Each row is a point on a landscape with many valleys, with its height.
From any point a ball rolls to the lowest of the 2 points nearest to it. It stops when none of these is lower. Distance is the straight distance between rows; heights are no part of it.
Baten: [122 148 137 159 126 149 136 137 141 132 163 163 128 100 108 139 144 130
  79 144 117 122 121 141 108 173 197 135 145]  height 6.32
Minod: [147  94 130 127 152 140 160 192  98 136 141 144 132 192 194  92 133 112
 107 122 154 126 159 162 163  67  97 137 106]  height 3.50
bada: [111 111 124 160 113  98 107  89 168 137 117 175 117 203 107 129 103 111
 115 138 157 118 174 109 134 174  86 191 130]  height 3.17
Gabam: [109 150 124  89 134 115 145  98 125 112  99 103 109 137 143 122 111 137
 164 100  69  78 137 135 126 116 110  82 125]  height 4.23
gedis: [158  64 133 136 111  80  78 140 164 151 120 158 159 206 143  93 101 120
 120 132 162 165 137  79 158 128 129 202  95]  height 7.52
Fubak: [114 122  73 129 179 159 155 112  76 139 103  93 134 101 214  85  85  71
 175 100 144 112 118 148 109 125 122  40 128]  height 4.83
manuv: [150 156 124  85 149 127  65 137  92 164 124  89 143 101 151 119 114 142
 158  97 120 162  44 158 116 134 153 110 170]  height 4.34
dof: [164 139 148 145 167 125 126 139 146  97  98 130 115 161 170 140 127 161
 130 106  92 121 177 171 115 119  82 152 134]  height 3.79
dedi: [134 143 123 197 134 137 111 116 153 117 131 159 117 127  93 186 137 147
 113 176 143 119 185 109 129 183 127 157 146]  height 4.81
kego: [ 98 148 159 170 161 155 152  85 143 118 101 161  99 114 118 131 118  98
 156 110 115 107 161 176  80 174 103 169 119]  height 7.18
Pubo: [127 118 180 116 122  84  81 137  93 108  96  82 151 135 150 124 128 131
 200 108 118 180  55 130 126 137 107 162 146]  height 2.73
Toza: [141 142 142 171 139 173 156 101 153 106 118 163  93  93  83 192 156 129
 129 156 130  96 179 119 117 123 125 128 108]  height 7.29
bos: [ 63 144 153 122 126 145 159 115 114 126 142 134 116 109  94 117 119 116
 170 127  94 104 110 137 114 163 134 116 126]  height 7.06
Ribig: [176 147 133 164 149 114 100 128 176 109 107 148 113 168 140 153 115 161
  98 127 115 135 184 143 124 153 102 182 125]  height 3.99
pesa: [160 120 117 118 138 113  33  96 158 175  97 179 160 167 151 121  96 179
  95  94 137 148  76 116 114 147 150 156 175]  height 4.70
Pup: [103 151 134  66 103 182 166 142 124 105 188 126 145  52  93 174 157 134
 101 156  98 114 140 100 109  78 129 115 110]  height 4.13
Misad: [113 111 163  94 140 105 132 148  95 154 115  85 119 125 144 115 146 135
 129  97 167 157  34 151 150 121 133 117 176]  height 4.25
gam: [130 144 138 103  87 122 112 140 145 124 182 129 144 105  98 144 148 144
 102 144  74 128  96 131 111 178 206 136 148]  height 6.41
suti: [ 99 156  92 130 131 173 161 103 123 130 151 117 104  50  71 139 140 100
 122 146 125  86 157 121 114 143 178  74 100]  height 4.84
Zibaz: [164  90 175 184 127 139 121 167 154 103 101 146 145 108 128 162 146 131
 139 166 123 162 134  96 127 147 134 181 123]  height 5.79
gor: [176 124 105 135 109  76  54  97 139 157 109 165 149 218 143  82  96 127
 126  99 168 146 158 137 138  92 102 196 102]  height 2.33
Meku: [150 104 178 196 107 140 151 125 151  98 100 162 113 125  99 146 157 120
 133 148 144 142 159 116 115 129 119 179 112]  height 5.91
muzu: [145 141 126 141  60 128 114 131 144  82 177 149 168 106  97 212 154 126
  98 195  99 130 158  69 112 126 163 147 110]  height 4.60
Zovol: [124 183  92 124 141  88  97  49 156 128 115 135  96 169  94 168 116 131
  93 116 125  75 166 124 138 173 130 111 136]  height 4.40
Taf: [162 124 133 102 141 110  48 124 134 170 100 132 157 130 148 113 109 168
 128  92 124 163  47 128 120 136 150 145 172]  height 4.53
fav: [137  89 137 117 105 101 110 155 146 142 161 164 153 202 127 106 107 113
 113 140 154 151 155  92 172  98 120 190  70]  height 7.60
Ruzi: [138 171 149 146 119 155 155 159 114  95 155 147 131  94 143 143 172 122
  68 130 110 120 144 147 111  82 155 128 113]  height 6.19
did: [105 115 109 108  96 127 102  99 148 172 149 159 141 131 111 113  72 117
 142 133 111 130  71 105 121 174 166 103 174]  height 7.20
mep: [130 133 135  88 101 158 137 146 116 137 170  89 121  52  89 125 140 103
 155 147 106 147  82 143 118 151 187 105 134]  height 3.70
noge: [145 163  87 142 132 137 106 156 116 145 171 116 133 102 143 101 128 127
  52 125 125 125 148 133 130 106 150 103 140]  height 5.08
Vodo: [ 79 120 145 124 155 158 196 147  74 119 111 107 102  91 136 115 174 136
 146 128 118  84 109 167 123 137 148  64 147]  height 6.81
Zem: [116 117  97 156 191 165 168 130  77 137  93  92 117  96 185 119 112  95
 209 119 151 127 123 176 113 155 121  59 142]  height 4.74
kuvi: [ 82 138  95 166 133 152 167  76 140 117 117 135  99  95  83 133 133 100
 146 131 126  61 186 110 120 156 152  82  96]  height 4.72
Kavek: [118 142  77 109  91 100 111  58 130 136 100 134 122 174 139 109  89 111
 139 107  90  75 135 110 127 122 146  60 140]  height 3.90
Sirat: [108 139 152 174 151 183 167  78 148  97 103 180  91  95  90 174 146 106
 155 144 113  89 182 146  88 167 133 134 107]  height 7.24
vudon: [127 173 108  76 106 127  78 132 117 153 187 111 156  91 129 104 106 123
 106 115  77 146  72 140 107 145 188 118 149]  height 3.81
Mar: [133 106 116  97  88 112  85 122 143 179 150 150 168 133 133 103  79 117
 121 113 130 159  50  97 123 129 168 130 160]  height 7.27
Moku: [101 116 130 140 167 140 189 125 132 121 105 153 112 155 157  97 129 104
 119  96 167  84 190 152 137 103  91 142  82]  height 6.31
sar: [114 160 115  87 104  89 121  74 149 111 121 120 119 179 117 126  99 126
 133 111  76  92 145 121 129 107 111 107 119]  height 4.10
Vulam: [127 112 166 156 152 154 153 166  93 109 102 117 112 100 134 148 165 144
 186 152 109 140  98 166 119 158 134 125 170]  height 6.68
Tuli: [123 156 148  65 136 101  76  78 118 118  94 134 136 176 147 120 117 171
 168  79  66 140  57 154 106 122 104 126 162]  height 3.16
vage: [129 109 142 106 139 120 123 155 171 162 141 133 120 135 116 121 107 146
  90 115 153 137  96 102 148 139 130 155 142]  height 2.40
Funi: [131 161  95 125 170 142 132 129 132 117 132 118 123 135 155 123 101 133
 122 106 112  87 198 133 132  97  84 110  95]  height 4.99
Vake: [110 111 106 153 163 150 141  77 139 175  77 168 122 130 155  85  72 103
 177 102 146 122 115 176  93 183 117 112 172]  height 4.05
Kudiv: [139 122 116  96 103 133 145 134 127 151 144 101 108  91 116 108 115 107
 143 131 104 130  77 139 116 140 185  76 154]  height 3.54
nised: [152  81  76 147 152 133 139 127 101 179  77 141 114 178 185  54 106 118
 137  94 190 117 151 156 155  89 101  92 139]  height 5.14
Romi: [183 144 110  67 128 100  86 142 136 149 125  75 122 121 143 113 118 153
  91  94 110 153  87 134 137  90 139 101 155]  height 5.70
sepo: [151 135 147 140 121  81  86 147 140 103 110 121 147 171 124 120 143 175
 107 119 107 153 141 123 139 106 101 176 116]  height 4.54
naba: [117 180 108 175  95 150 115 112 102 105 162 144 141  83  72 162 176 130
 117 171 104 108 162 125 110 130 177 121 119]  height 5.09
zozu: [157  62 135 187 119 147 170 170 129 133 114 146 122 152 135 104 124 113
 175 172 180 165 162 117 151 103  88 146 118]  height 2.12
luku: [134 128  97 199  72  98 115  91 139 127 123 155 112 161  94 145 125 109
 109 165 142 117 153 111 135 183 158 124 153]  height 5.51
tutun: [ 92 173 107 136 153 121 134  63 149 121 115 134  88 124  76 151 138 126
 105 110 127  61 177 125 130 175 141 113 101]  height 4.57
Bel: [145 118 158 122 145 140 106 165 115 126 127 107 131 101 128 142 133 148
 179 145  78 143  85 149 119 164 154 119 169]  height 6.61
durof: [ 96 147 146 124 131 140 164 134  48 108 118  57 113  80 139 142 163  95
 195 135 159 137  89 152 142 106 119  84 124]  height 5.49
doba: [154 106 113 205 121 154 174 135 130 129 117 150 112 120 113 114 123  96
 147 158 182 135 190 120 135  99 109 124  98]  height 2.43
derub: [146 146 162 144 131 144 128 140 125  99 117 108 113  87  86 162 146 130
 169 143 120 133 148 114 127 104 100 143 107]  height 5.98
peref: [120 105  99 129 108 131 150 136 158 153 164 143 120 156 117 120  90 107
 105 153 151 110 152  86 159 113 122 109 124]  height 3.06
Fer: [116 127 128 106 130 172 147 178  35 123 160  52 125  35 132 144 195 136
 151 172 138 145  92 160 125 121 144  72 152]  height 5.67
mif: [154  92 124 121  76 143 140 200 124 123 177 107 162  80 143 140 140 140
  97 169 108 149 124  95 129 105 155 115 146]  height 4.91
Netu: [149 131  90 183 133  95  81 115 157 143 127 145 131 158 100 184 120 140
  89 168 175 128 176  97 158 205 127 158 159]  height 4.58
gapop: [ 78 133 141  80  99 161 183 134  75 101 141 102 121  58  78 147 207 151
 158 151  86  82 123 142 119 107 149  82 124]  height 6.94
mubat: [116 213  95 125 144 122 118  91 138  83 160 128 129 126  94 178 147 153
  70 133 114  98 204 116 128 114 117 121  78]  height 4.77
ziv: [ 59 135 125 113 175 125 137 104  69 139  88  89 133 123 162 104 122 122
 201  87 144  97 110 159 128 129  86  91 137]  height 5.29
Tuku: [125 121 133 149 123 155 163 128 144 115 145 177 120 146 102 143 146 116
  96 152 162 101 190 111 147  86 106 147  82]  height 7.71
kikul: [141 154 155 111 157  92 124 107 147 124 101 137 116 179 151  90 115 128
 124  63 157 142 141 177 126  94  68 181  90]  height 2.26
mari: [163  65  88 151  97 111 110 118 153 181  98 159 126 185 128  86  88 126
 141 140 165 148 110  96 155 126 129 111 168]  height 5.36
gud: [138 101  66 158 135 171 199 133 128 140 132 117  99  92 125 104 129  97
 103 155 175 103 176 105 139 104 147  47 106]  height 3.14
Seb: [155 118 154 158 130 142 138 183 106 121 139 105 135  75 150 119 143 108
 121 130 152 174  80 142 131 127 157 132 135]  height 5.13
papam: [100 135  92 123 181 147 155 123 107 124 103  94 121 107 164 102 103 113
 149  92 129  78 162 130 123 106  98  74  99]  height 5.10
lizel: [131 183 123  49 104 118  71 147  83 123 174  64 166  82 121 114 149 148
 141 119  68 169  64 162 111 132 179 125 139]  height 4.00
zos: [164 130 112 164 110 113 114 166 136 136 140 124 130 130 123 120 135 138
  75 140 151 127 154 114 154 109 149 131 125]  height 4.96
Vizu: [136 120  73 119 155 132 131 124 101 172 100 122 125 151 182  69 100 119
 113  86 148  97 129 144 139  85 114  71 142]  height 5.03
sufib: [122  97  67 152 153 150 185 104 149 155 103 131  99 130 138  85 100  98
 122 122 167  97 163 127 139 133 145  57 119]  height 2.93
nem: [113  95 165 144 138 121 116 110 137 143  88 146 101 142 113 102 114 137
 175 119 124 142  86 141 114 177 107 154 173]  height 3.69
Dadom: [ 57 122 120 126 184 123 171 101  80  98  75  90 135 118 174  96 135 125
 182  70 132  69 156 146 114 126  91  96  93]  height 5.20
ves: [171 148 120  27  88  91  99 149 145 124 162  68 145 115 145 124 127 137
  76  98  91 173  86 119 133  86 152 121 125]  height 5.61
Mugel: [131 174  97 109 127 170 106 154  98 127 204  97 140  48 124 132 148 135
  56 145  98 125 145 131 110 122 162 104 130]  height 5.19
Vena: [156 108 137 139 102  79 101 146 160 128 124 123 125 170 108 131 145 158
  82 138 140 130 147  94 165 120 132 161 120]  height 4.76
Dem: [155 107 113 186 140 116  84 142 162 154 119 153 148 156 137 119  97 140
 125 136 176 155 194 125 141 151  93 199 128]  height 4.08
pegop: [148 113 164 157 146 121 145 167  97 108 103 100 127 140 177 139 135 115
 169 123 152 153 119 164 137 104  90 138 140]  height 1.37
nal: [157 121 114 122 115  56  57 106 150 142 133 163 142 242 116 107 118 149
 100 115 163 149 168 108 174 113 101 205  82]  height 2.72
Meb: [114 108 127 150 126 159 178 174 111 148 156 141 123 118 133  87 131  90
 106 140 195 136 135 124 156  78 114 121  99]  height 2.92
Fanel: [138 123 143 122 144  82  55 115 183 127 119 161 165 192 137 127 108 164
  92 105 116 162 114  99 123 161 111 216 114]  height 5.12
Vevel: [117 129  94 170 144 148 139  82 145 143 105 143 105 121 103 119  90 105
 177 142 128 107 161 139 110 186 132 100 146]  height 5.22
fibi: [100 113 155 158 145 136 170 126 128 130  97 151 118 162 163  93 123 104
 152 101 161 114 163 175 113 123  81 165 117]  height 6.26
goged: [112 110 104 129 205 156 150  89 105 150  49 110 108 115 186 109  96  97
 215  84 144 102 136 181 102 168 102  82 149]  height 4.62
Zim: [ 86 153 105  86 190 124 123  74 114 117  87 100 130 124 154 116  98 137
 191  78  72  71 146 143 104 140  96  85 108]  height 4.37
Tusug: [ 96 127 151 114 154 167 173 148 123 105 143 173 131 128 109 154 179 158
 107 146 138  97 169 104 138  56  74 141  82]  height 7.76
Nad: [146 121 131 149 136 185 200 159 110 109 142 123 116  74 155 143 119  76
 152 154 134 135 127 135 116  99 133  75 122]  height 5.23
vazig: [147  84 176 156 125 139 162 176 125 103 103 124 116 140 145 141 129 115
 169 146 152 149 129 116 143 101  79 151 119]  height 1.76
Deku: [ 78 158 124  91 144 169 163 141  33 112 142  47 125  41 131 136 186 104
 173 133 138 113 103 157 125 109 137  65 110]  height 5.57
Besa: [ 90 150 163 131 163 147 171 122  99  99 108 113 121 111 133 127 136 112
 177 105 138 106 146 148 120 101  68 133  91]  height 6.12
fazip: [ 86 110  96 122 183 138 129  62 122 142  55 118 102 124 135  99  94 124
 210  87 110  66 155 140 104 175 101  93 136]  height 4.50
zosun: [128 139 179  66 132 113 137 176  89  92 140  62 132  91 131 161 194 183
 121 128 101 158  68 157 134 115 141 130 137]  height 4.59
Rure: [182  91  86 168  84  94  99 132 155 166 127 141 135 161 130 111 104 125
 100 147 159 157 117  87 152 141 169 114 158]  height 5.50
kigi: [105  93 145 125 152 137 148 153 117 163 112 128 126 126 157 101 104 118
 151 111 163 153  53 152 141 141 119 110 172]  height 4.07
zum: [ 81 141 133 104 111 115 118 109 161 128 155 129 114 139  67 146 110 150
 119 142 108 106 129  98 143 160 120 135 137]  height 3.58
Sesa: [115 100 145 131 137 142 162 183 136 153 143 128 116 108 119 104 127 130
 104 127 178 140 104 121 157 111 119 133 130]  height 2.70
Susu: [139  98 122  80 126 107  92 114 188 175 131 160 128 161 115 138  91 154
  85 119 131 130  81  93 145 159 137 140 177]  height 2.02
Parig: [115 158 123  72 103  62  79 109 162 115 131 130 151 177 114 122 123 184
  92  97  79 155  88 113 132 117 126 143 133]  height 4.09
nizil: [ 74 136 144 145 161 150 150  78 110 117 105 140 107 111 107 111 118  96
 207 108  91  95 130 171  84 189 125 127 120]  height 7.13
patom: [ 86 149 138  38  97 170 160 144  98 122 203  83 136  36 110 146 148  99
 146 134  93 138  90 138 114 126 149 100 116]  height 3.87
vizi: [154  94 121 130 130 116 118 165 138 164 136 165 149 193 180  76 101 115
 104 109 166 146 114 134 148 100 124 156 131]  height 3.05
Valom: [151  75  91 155 131 126 145 126 136 170  73 145 108 173 156  80  95 129
 162 130 165 129 131 131 150 118 103  99 175]  height 5.25
kod: [132 140 111 138 119 109  92 134 123 164 134 150 160 150 156  77 108 139
  93  93 141 136  95 135 128 112 139 133 153]  height 3.35
zugi: [139 102 154 135 133 142 174 174  71 122 126  71 104  86 153 141 166 116
 171 158 156 173  53 166 131 141 166  82 166]  height 5.83
kol: [ 84 158 149  58 128 197 170 153  80  95 200 109 160  36 127 170 169 119
 122 151 104 130 109 128 104  79 119 107 110]  height 4.01
loko: [135 126  83 110 161 152 140 139  89 161 133  97 128 106 188  84  83  91
 127 100 155 127 102 136 131  95 106  61 146]  height 4.94
nosal: [154 120 126  87 140 100  90 101 176 149 115 158 123 209 143 129  75 133
 127 107 117 129 120 114 140 114  86 155 132]  height 2.61
nabo: [132  79 189 133 143 108  96 130 146 119  84 133 123 152 140 128 116 141
 169 117  99 165  79 119 114 181 104 192 164]  height 3.43
dutu: [127 112 203 132 121 106 108 135 125  94  99  97 126 120 107 134 137 125
 180 127 101 175  80 118 120 147 108 189 123]  height 3.09
nus: [ 86 105 114 139 129 115 129  67 167 157 110 173 113 187 116 108  77 108
 140 112 145 101 163 123 125 165  70 156 138]  height 3.45
vada: [137 145 125 113 117  83  81  77 139 148  90 159 132 201 136  76 103 123
 126  61 156 145 125 155 126  86  90 171 105]  height 1.98
Vizuz: [143  99 125 105  88 172 168 189 106 123 181 109 131  49 126 151 164 140
 117 181  95 138 109 134 108 133 175  83 157]  height 5.05
Zal: [156 124  76 173 113 161 184 122 143 120 145 153  99 122 127 148 140  91
  72 159 171  96 193 106 141 109 163  78 103]  height 3.31
zup: [124 120 103 184 116 118 132  82 161 153 110 161  96 145 104 118 101 108
 126 142 149 122 135 135 121 196 150 111 160]  height 5.35
num: [160 131 128 160 118 158 174 134 142 127 148 130 103  83 107 133 117  82
 120 146 145 139 139 116 131 102 152  97 109]  height 5.15
rap: [132 102 122 139 148 114 100 133 139 161 121 157 134 193 141  96  98 143
 141 116 169 135 186 143 152 109  60 197 102]  height 3.85
kugud: [127 108 113 228 136 155 134 119 151 127 114 173 125 118 101 153 123 133
 147 187 151 141 193 126 116 188 118 148 160]  height 4.98
foz: [103 170 125  93 125  99 102 115 135 129 148 123 138 134 103 122 122 169
 109 107  91 122 104 128 131 131 128 132 140]  height 3.84
dov: [135 103 138 145 119 181 189 171 121 115 152 133 123  79 132 136 140 108
 150 170 112 142  98 136 113 136 163  80 153]  height 5.16
ved: [136 118 167 146 136  96 121 138 116 128  89 133 139 174 177 107 118 130
 161  98 140 153 105 169 115 123  74 171 148]  height 1.82
Fepok: [145 150 136 122 125 131 140 130 134 108 118  93  96  96  94 144 143 136
 143 133 100 109 147 128 137 113 131  99 123]  height 5.90
Gabil: [134 152  97 103 100 182 164 125 110 127 175  95 109  22  89 142 155  84
 113 153 125 119 141 127 112 110 181  66 105]  height 4.95
midud: [125 171  93  94 104 102  63 119 125 161 171 123 171 120 137 102 106 139
  67  97 116 150  82 121 121 120 166 133 144]  height 3.62
laf: [148  70 134 101  90  93  90 141 160 170 126 139 166 162 139  93  95 121
 112 110 160 166  64  72 148 116 151 155 124]  height 7.35
nosi: [146 144 130 167 140 166 142 167 131 119 162 156 136  84 130 152 159 141
  61 156 128 132 141 132 118 128 164 142 135]  height 6.25
dugo: [ 64 152 142  72 141 158 168 123  90 109 154 106 121  80 102 131 153 129
 163 127  80  82 116 150 111 131 142  85 110]  height 7.00
ket: [149  89 124  89 138 108  90  99 190 171 112 193 121 230 140 127  82 144
  89 112 148 126 111  99 153 146 109 165 157]  height 2.42
Dep: [167  73 161 171 133 126 110 173 188 112 114 147 165 115 138 171 149 146
 101 171 134 160 141  51 127 158 149 194  90]  height 5.64
Pili: [163 140 126  80 130 109  54  76 154 130  90 157 143 193 162 135  80 167
 144  96  78 140  93 125 109 113  91 137 156]  height 2.89
Milok: [ 85 137 125  90 123 139 128  88 134 153 153 138 116 122  89 116  86 107
 161 121  82 102  84 134 111 183 158  97 154]  height 7.14
Buto: [141  98 163 137 118  85  84 139 100 137  84 124 168 170 180  98 123 137
 163  95 145 180  63 142 124 121 106 174 150]  height 2.25
mos: [156 109 108 115 126 125 143 138 157 157 147 159 118 191 159  95  81  90
 107 114 147 116 151 129 157  97 115 124 113]  height 2.81
Zuga: [103 116 126  85 121 122 135 134 166 140 162 130 125 161 100 136 102 155
 110 146 128 105 149  84 163 116  81 135 121]  height 3.32
tav: [159 104  98 189 121 101  69 114 168 159 110 154 146 165 123 146  91 130
 118 146 165 148 159  99 139 179 124 173 156]  height 4.32
Fuzuv: [165 124 136  50  89  74  77 151 132 126 132  72 169 128 159 116 124 135
 112 101 105 184  59  94 135  91 142 146 116]  height 5.52
gizi: [108 151 159  72 137 103 120 130 103  98 121 109 132 160 156 135 135 162
 160 103  60 131  79 163 120 125 106 116 158]  height 3.39
sotar: [107 116 138 136 156 180 182 179  40 113 152  84 124  63 163 165 188 111
 163 174 156 150  78 165 117 131 148  66 164]  height 5.74
gido: [130 105 151 181 115 109 112 103 167 107 114 180 121 187 107 157 137 124
  99 157 155 134 209 125 118 170  81 232 110]  height 2.74
damup: [156 153 102 144 137 102  92  98 160 143 118 139 117 170 122 141 103 135
 101 114 132 117 169 132 143 141 117 140 136]  height 4.19
gim: [137 153 116 127  81 151 152 133 138 120 174 114 126  65  90 145 132  85
 104 157 132 134 145  93 128  94 165 107 101]  height 5.04
kaze: [146 111 175 132 123 117 116 158 181  98 148 149 168 120 111 173 148 143
  80 148 133 161 134  59 130 118 137 207  59]  height 5.47
Mopeb: [ 94 131 168 145 165 172 185 140  60  91 105 121  98  93 138 154 199 130
 187 149 112 106 106 186 103 144 145  92 138]  height 6.75
Banis: [126 124  94 220 148 175 166  97 144 132 113 159 100  91  95 139 127 121
 159 176 150 125 183 139 107 196 147  98 145]  height 5.11
lov: [ 99 103  82 159 160 156 186 121 126 155 110 134 111 112 147  79 102 104
 162 126 140 112 120 144 115 158 148  49 154]  height 3.15
libab: [116 157 155 166  76 131 114 111 124  92 136 137 132  95  61 161 175 142
 125 161 108 131 146 105 121 135 159 157 112]  height 4.97
tos: [165 121  87 171  62  81  93 112 145 141 141 130 139 142  99 148 121 119
  98 167 147 147 123  90 141 178 199 110 161]  height 5.66
nole: [130 151 128  28 116 116  54 127  82 154 152  73 164  90 128 115 129 138
 165 106  97 174  24 151 115 143 173 126 156]  height 4.17
kubo: [136 119 167 113 121 108  99 137 138 130 124 125 131 115 108 128 136 147
 136 126  76 150  67 129 112 180 178 149 159]  height 6.52
vafa: [168 101 149  97 106  85  90 191 115 121 127  66 169 129 164 111 145 135
 118 118 138 184  86  90 158  80 133 161  98]  height 5.37
pame: [122 110 137 150 164 145 144 124 149 164  95 150 115 133 137 104  92 111
 160 108 154 143 113 157 122 159 113 135 160]  height 3.89
dovep: [101 110 118 113 139 105 117  85 144 158 108 168 136 211 139  85  80 122
 147  93 156 110 177 147 125 116  45 187 108]  height 3.68
Kis: [ 82 135 130 138 157 132 140 125  57 135  94  81 118  95 121 108 152 129
 210 118 129 109 108 164 127 135 113  89 141]  height 5.38
funo: [128 155 154 113 168 124 137 137 113  99 108 114 122 152 189 138 122 137
 154  92  90 119 117 185 111 120  89 121 140]  height 3.61
dalu: [140 176 107 139 104 159 106 150 100 110 183 112 142  56  91 163 174 154
  91 172  92 117 154 127 108 120 175 113 131]  height 5.18
sev: [150 120 124  95 126  84  24  85 172 148 108 161 176 194 137 143 102 186
  96 103 111 162  81  79 121 155 133 180 144]  height 4.90
sibug: [ 85 120 152  99 110 147 186 168  97 119 149 108 115  85 109 127 193 165
 110 141 112 104 109 143 133 110 139  87 146]  height 6.88
kanos: [173 133 129 102 131 111 104 145 148 132 113  85 104 116 110 144 124 156
 131 126 104 126 125 122 142 121 132 112 157]  height 5.81
sonuz: [116 173 120 102 122 169 131 122 130 103 187 153 146  67  81 203 169 151
  84 167 114 115 162  83 112  86 129 131  99]  height 4.26
remiz: [126 126 162 156 112  97 118 112 164  85 130 179 129 202 114 144 144 151
  88 145 115 133 185 118 122 132  93 212  98]  height 3.12
vam: [119 130 163  84 152 109 121 174  65 123 128  45 124  95 159 141 181 149
 132 120 141 159  45 162 145 127 142 117 168]  height 4.42
busi: [ 99 166 165 140 145 160 150 136  92  95 127 116 143  79 106 156 161 126
 160 126 132 129 142 126 119  71  86 141  87]  height 6.06
lom: [125 138  57 123 118 110 137  81 138 137 116 121 113 152 149 115  92 105
 109 109 122  58 173 107 131 123 145  57 111]  height 3.72
kesam: [121 178 113 131  88 136 127 115 134  88 182 158 154 116  87 214 176 131
  56 176 127 113 182  80 128  91 136 146  95]  height 4.39
masot: [ 98  92 127 165 139 157 211 155 103 136 127 141 116 130 155  83 136  98
 137 134 178 122 124 147 138 104 119  88 128]  height 3.13
Bomed: [ 92 123 183 137 160 144 173 121 112  94  96 130 122 149 160 140 127 113
 187 115 129 123 157 164 101 116  44 167 113]  height 6.18
Lazi: [163 114 108 127  67 135 108 170 140 105 186 115 170  89 125 177 130 135
  89 188  95 141 149  75 126 127 162 129 135]  height 4.78
bebe: [107 108 125 130 135 133 182 165  71 128 132 120 134 160 197  80 136 102
 117 111 163 118 129 159 151  77 105 103 120]  height 3.33
riz: [144 144 163 132 140  90  80 131 189  95 141 145 159 152 125 160 123 155
  85 122 113 171 141  93 117 148 119 220  74]  height 5.30
balu: [147 142 198  97 132 127 133 171 144  88 136 105 143  73 117 168 178 149
 103 125 108 170  81 118 124 118 154 173  97]  height 4.87
moro: [131 117 102  84 100 121 148 123 146 166 130 107  97 116 112 106 115 122
 103 115 126 103  95 128 150 122 156  70 158]  height 3.71
Bipo: [119 162 158 146 109 137 164 120 140  84 136 162 117 127 116 144 152 121
  95 126 100 100 149 144 109 106 142 139  96]  height 6.10
Mus: [143 131 194 127 135 129 140 164 113 110 126 108 119  78 122 150 167 127
 135 122 124 163  70 146 121 136 162 149 127]  height 5.00
Gogu: [108 121 104 106 132 142 155 108 100 154 109 116 108 114 139  89 113 105
 181 118 114 108  80 155 113 151 162  49 164]  height 3.34
repe: [128 142 137  85 113  63  92 152 143  95 136 107 166 168 129 109 151 196
  89 110 100 175 108 114 146  90 105 167 106]  height 4.33
rudoz: [ 94 170 136 159  87 116 127  67 129  83 131 146 109 135  56 174 172 134
 111 158 104  93 174 108 129 143 130 141 108]  height 4.79
tufi: [150 101 129 142 124 119 138 126 153 132 150 177 114 201 113 131 117 108
 109 144 168 118 200 121 168 105 103 181  73]  height 7.66
sona: [138 140 175  70 111 144 136 168 114  87 150  92 130  62 104 174 198 170
 115 146  85 153  98 137 115 108 160 138 121]  height 4.73
Ril: [151 197 103 119 160 127 103 125 143  96 156 103 130 129 128 149 119 154
  90 121 101 122 183 126 128  87  91 132  84]  height 4.89
kugir: [115 187 110 164 104 108 116  96 131  98 161 151 135 139  84 194 154 139
  64 158 135  91 185 106 136 153 138 138 115]  height 4.61
tol: [123 107  97 191 122 136 175  98 145 142 102 150  95 147 111 113 116  98
 124 139 174  94 186 115 141 134 127  99 110]  height 2.71
Fipug: [139 137 160 189 113 133 150 120 129  90 101 155 116 140 136 127 147 123
 130 122 109 121 162 163  97 125 128 159 119]  height 6.01
tem: [131 157  78 133 121 138 146 110 136 118 141 117 105 125 122 140 121 102
  83 134 125  74 188 105 140 110 139  74  95]  height 3.53
tabal: [148 139 131 133  96  68  93 107 158  96 145 155 144 227 120 136 125 134
  85 125 119 142 165 104 149 121 111 194  81]  height 3.08
gerov: [159  78 115  90 103  68  57 135 165 171 125 132 160 189 120 105 112 148
  95 122 156 156 104  54 172 120 140 180 102]  height 7.44
togut: [156 117 143 126 113 118 120 186 102 130 141  83 145 113 158 107 135 113
 119 115 152 166  92 122 150  81 126 131 121]  height 5.24

Where does a ball stop that starts at each point below?
Lazi => Kudiv
busi => pegop
luku => gido
Mopeb => mos
Zibaz => mos
Mugel => mos
tutun => Susu
zosun => pegop
Vake => pegop
